Points, in no order, along strands that fork, close into loops and pass close to each other.
In the rows, zero is written as 128.
Points whose rows are less than 86.6 apart are linked; no others are. Some points are linked to none.
nasi: [139 156  88 148 169 172 183  95  86  79 162 117 118 162  83 129 150 158
 122  98]
rivib: [156 129 128 122  38 120 136 158  91  92 161 141 106 135  93  96 106 130
 145 122]
mig: [143 116 153  74  57 120 149 111 119 138 135 109 126 125 131  99 105 142
 146 115]
Pel: [184 164 121 142  76 170 136 138 133  79 127 108 127 133 151 167 184 134
 125 106]
gefip: [129 110 156 126 156 129 133  92 146 167 115  96 136 149 169 151 163 105
  97 117]
sitaf: [129 105 121  94 149 128 100 134 128 134  86 135 171  88 157 139 127 123
 105 158]
Fuzo: [ 88  89 129 162 235 103 112 139 171 175  77 140 150 118 124 149 130  81
 125 159]
goz: [162 150 131 113  54 156 160 130  97  78 141 124 115 134  88 109 114 135
 142 104]
fis: [146 127 145 134 124 121 113 119 133 137 183 137  96 183 166 139 168 119
 126 130]
Dero: [ 99 125 130 104 209 116 125 109 100 134 126 116 124 127 116 131 102 171
 129 127]
fur: [123  91 159 156  41 110 123 149  87 121 138 119  99 125 109 147 167  80
  96  76]
Bonip: [126 105 148 141 186 124 136 112 141 155  94  98 143 142 142 146 144  94
  93 121]
Niv: [ 99 124 154  82 176 103 122 102 121 161 139 128 114 143 132 116  93 162
 154 139]
reson: [150 115 150 143 116 137 126 119 134 135 125  96 127 145 167 166 186 100
  94 110]
tusas: [154 129 110 112 104 129 104 149 132 117 162 150 127 123 149 121 129 144
 132 156]
Tof: [149 140 126 185  79 120 101 192 163 125  85 145 139 106 118 125 116  86
 127 159]
lom: [142 106 175 149  85  88 112 178 158 174 108 132 121 138 124 122 124  69
 137 148]
rit: [178 148 136 180 117 148 146 148 136  97 142 115  98 176 100 130 141 111
 129 113]
nimo: [171 126 139 107  67 120 106 161 143 120 140 138 124 126 153 121 122 127
 147 149]
sebe: [169 138 142 117 100 152 149 112  89  75 186 133  91 182 113 129 161 130
 140 105]
Vazal: [150 165 117 193 102 138 109 172 176  96  58 148 157 102 123 131 102  87
 120 153]
ril: [108 126 153 110 179 102 104  87 140 162 166 152 108 191 191 133 146 124
 122 134]
zodo: [112  91 133  91 155 102  89 126 129 162 121 149 152 111 177 138 141 117
 112 163]
bomi: [127 132 159 112 135 111 112  90 131 152 182 147  94 205 188 130 158 124
 131 126]
dobok: [146 187  71 173 127 164 138 136 130  87 142 147 135 127 107 118 123 156
 130 141]
zizo: [106 136 113 114 176 121 111 150 121 111  67 139 169  77 107 120  73 141
 120 152]
Ded: [153 128  98 169 123 134  95 162 129 106 156 146 124 130 155 155 179 122
 104 145]
dar: [ 96 106 128 133 138 106 119 117  98 165 145 122 130 128 130 127 144 118
  90 115]
des: [101 123  97 132 200 129 126 118  95 125 130 121 144 113 117 140 132 156
  94 121]
nedil: [157 147 104 149  40 141 119 163  96  72 159 144 113 120 122 137 159 136
 125 114]
Rof: [180 167 123 109  38 179 165 123  93  51 157 132 105 138 109 133 157 145
 158  99]
lerel: [119 123 113 114  63 159 155 116  96 101 107 103 155  75 119 135 143 120
  93  82]
sivo: [ 61 115 128 134 252 107  98 127 179 156 107 139 111 107 121 149  96 147
 185 160]
Zuz: [149 126 146 118 158 126 121 134 157 136 128 125 126 149 132 125 116 114
 132 141]
zif: [120 149 116 119 110 145 148 121 135 141  86  98 158  84 114 114  98 154
 120 122]
lat: [ 77 110 141 116 242 100  92 118 182 160 126 154 118 139 141 141 105 126
 176 157]
gumom: [158 152 106 140  92 170 145 128 120  87 116 105 145 110 142 157 172 127
  99 102]
devu: [ 86 121 151 131  78 110 147  75  90 172 198 134  76 183 131  99 148 132
 130  91]
neb: [117 149  99 140 143 130 111 146 162 144 137 153 126 110 105  97  83 159
 166 170]
Dod: [116 141 109 117  98 166 161 103 112 120  88  92 166  77 123 135 134 141
  95  93]
zib: [ 74 107 112 145 151  92 111 134 118 198 140 135 130 107 123 115 123 141
 113 144]
Begu: [160 137  88 211 152 145 138 149 138  88 123 120 129 145 128 159 172 109
  89 117]
vev: [120 153  77 151 175 153 145 121 100  91 118 121 157 109 107 137 132 152
  91 111]
lema: [108 109 135 138 159 123 101 149 207 177  79 142 148  96 135 130 112  88
 157 174]
mege: [126 121 146  93  89 122 145 120 134 162 102  98 143 100 125 101  91 143
 137 124]
seki: [101 103 119 136  95 115 134 128  92 150 147 119 129 110 110 114 133 122
  97 106]
voz: [ 93 104 177  80 133  94 143  94  88 161 129 111 120 148 119 112 104 120
 117  94]
rur: [112 100 151 115 194 106 124 132 117 150  81 118 154 118 120 138 115  99
  99 132]
Pemit: [128 170 108 170 114 145 116 151 184 119  55 145 169  79 127 119  83 107
 131 163]
lirik: [150 175  75 211 124 154 130 156 143  90 134 139 132 132 116 136 144 128
 110 134]
Biz: [127  91 169  78  43  97 145 113  93 137 150 120 110 137 136 105 122 113
 132  95]
kufak: [140  88 149  99  35 119 121 142  96 109 113 117 137  97 148 140 153 101
 105 106]
gaba: [102 130 167  63 137 115 146  69 112 169 141 108 103 152 142 104  96 190
 168 129]
Mas: [105 109 162 137  87  93 125 112  93 159 177 133  87 175 135 120 154  97
 108  93]
nekov: [103 133 104 150 201 142 120 116 174 160 117 121 135 112 136 138 121 153
 137 152]
nivod: [ 87 109 120 120  99 103 140 113  86 166 167 126 112 122 103  93 111 155
 128 116]
zumul: [122 119  97 156 210 146 109 125 200 134 103 134 143 115 151 149 135 119
 135 160]
Meb: [152 152 104 134  86 150 135 129 119 116 176 135 114 139 125 114 144 156
 141 136]
zemu: [159 188  88 134  10 169 161 132  86  47 154 150 117 111 109 131 159 153
 157  97]
zakor: [157 127 145 122  56 145 142 118  86  80 192 134  83 163 121 142 179 125
 140  87]
sagi: [ 94 109 125  77  94 118 159 104  68 123 131 110 129  94  91  95  84 173
 136  95]
nug: [126 142 148  84 143 153 159  67 120 144 151  99 113 155 133 116 125 177
 152 121]
fiv: [179 147 141 114  32 164 147 130  98  61 164 125  90 145 128 156 186 139
 154  86]
Fol: [131 123 130  83 101 138 144  99  84 109 171 126 122 132 126 122 138 147
 123 103]
bal: [180 147 133 147 127 156 107 158 201  95  81 131 142 123 155 148 129  96
 143 155]
kab: [134 148 100 121  57 179 168 111  99  86 138 111 138  94 125 151 171 137
 111  76]
biv: [140 120 127 107 130 135 123 136 117 113  88 118 165 101 135 134 126 113
  93 129]
Mor: [150 151  91 130 201 160 156 105 110  80 155 129 127 159 115 137 141 165
 126 124]
kimu: [135 111 123  96 113  98 104 171 109 112 111 156 152  99 115 104  85 115
 122 154]
lezo: [138 119 134 166  58 134 131 158  92  92 116 115 120 112  97 145 154  88
  90  83]
ligi: [125 101 167  64 150  89  97 115 123 148 131 147 140 145 183 134 132 110
 118 143]
madu: [144 109 112 160 205 135 117 126 177 126 122 129 136 147 167 159 161 107
 109 146]
mitis: [134 167  88 161 150 155 129 135 157 120 142 142 125 127 108 107 104 159
 150 156]
kala: [104 110 154  76 143 107 147 116  82 135 109 104 134 115  93 107  81 144
 125 106]
Dif: [190 154 133 163 103 155 105 165 186  91 112 128 121 138 155 157 148 114
 146 146]
Bara: [137 118 148 167 109 106 112 185 171 164  88 136 138 116 111 121 115  70
 135 158]
gosa: [ 93 110 138  95 198 100 112 141 111 141  73 125 155  85 115 131  87 140
 128 150]
mota: [142 155  99 106 203 159 138 107 128  91 135 126 137 131 125 135 118 180
 135 138]
gid: [ 96 131  86 102  88 112 149 122  73 110 123 132 142  75  93  87  71 195
 143 119]
Suf: [124  82 157  92  47  94 132 130 107 157 112 111 140 104 150 117 130 102
 114 111]
rel: [171 117 155 105  40 127 112 155 130 114 117 116 126 117 158 139 149 114
 130 124]
bigaz: [ 91  95 179  85 109  66 129 113  99 181 129 130 124 148 140 103 105 107
 124 114]
komav: [ 80  94 178  99 106  46 124 135 129 216 123 146 127 144 148  99  99 101
 149 140]
mapob: [157 123 135 121 110 147 132 128 119 103 108 105 147 120 141 150 154 108
  93 111]
vav: [114 106 181 120 120  75 120 153 159 195 118 141 123 147 128 107  98  80
 153 147]
fala: [100 115 147 112 209  98  97 108 159 161 150 158 115 167 167 135 124 119
 143 150]
rir: [ 75 104 151 110 171  88 115 125 156 210  97 126 137 105 137 122 100 132
 154 155]
sitef: [105 159  88 103 122 141 146 118  82  92 115 131 152  81  99 108  80 196
 129 122]
ruv: [114 119 117 155 224 113 125 117 135 137 154 135 113 167 120 132 124 131
 121 137]
kamu: [132 158 115  86 167 165 155  80 105 116 152 115 122 139 123 122 126 201
 159 131]
Merif: [110  93 161 144  69  93 125 137  83 136 165 131  95 151 111 125 152  79
 100  83]
zoki: [154 112 103 175 178 138 126 136 148 107 114 122 141 142 153 164 173  99
  86 132]
sepo: [ 81 104 115 150 195 112  98 149 178 181  78 149 153  85 124 132 113 103
 141 173]
Gola: [162 144 131 174  84 143 137 155 118  95 130 113 111 145  99 136 146 104
 112 103]
tafes: [139 166  77 138 154 179 178 103  91  61 132 118 146 125 101 144 152 148
 102  86]
zuvo: [ 92 100 160 128 172  97 106 145 211 199 101 148 133 129 136 130 111  74
 174 164]
kude: [111 153 102 115 165 132 125 136 107 102 102 133 152  89 100 112  74 173
 128 141]
Peba: [ 92 139 109 139 224 135 113 115 169 150 130 131 109 119 117 128 100 176
 173 159]
povin: [122 129 128 126 166 134 103 147 214 143  98 148 138 107 124 121  87 107
 179 168]
fizap: [121 149 109 136 145 134 111 149 154 114  49 144 176  74 124 120  82 119
 120 161]
vekis: [100 117 133 149 174 105 129 115 108 162 158 124 109 165 113 122 134 120
 102 113]
Reme: [158 138 147 126 140 145 149 102 108 107 178 133  91 199 101 110 132 133
 144 126]
mufo: [175 144 148 152 150 147 160 123 133 100 148 114  97 194  92 115 119 115
 143 122]
tar: [ 94 120 105 134 129  98 108 144 140 181 148 146 125 104 122 100  96 160
 150 161]
vap: [ 78 115 122 126  90 117 153  83  82 173 193 125  93 140 109  96 136 164
 132 104]
tamon: [151 143 120 139 146 155 105 145 220 120  96 136 142 108 141 129 106 110
 163 164]
popum: [190 167 114 169 106 166 125 151 166  76 117 118 126 140 155 168 174 130
 133 129]
maro: [153 132 120 149 166 142 120 117 163 131 166 128 115 167 168 150 169 129
 125 142]

A fork is a point with three links, a tip a point with one. Leave the first point through the second and follow the links. Name the first fork or tip that comes.
Biz; Suf | Meb
seki; nivod | Rof
nimo; rel | gumom
sebe; Reme | dar
zumul; nekov | madu
voz; kala | zizo
zizo; gosa | mapob
Pel; popum | lema

A piece is two or more points that can be reached from each other along the links. Count, over all rows, the pieces, the separate loops (a circle has one, a figure eight two, a Y none), the forks (points with three links) and the tips (points with one).
pieces | 3
loops | 3
forks | 7
tips | 7
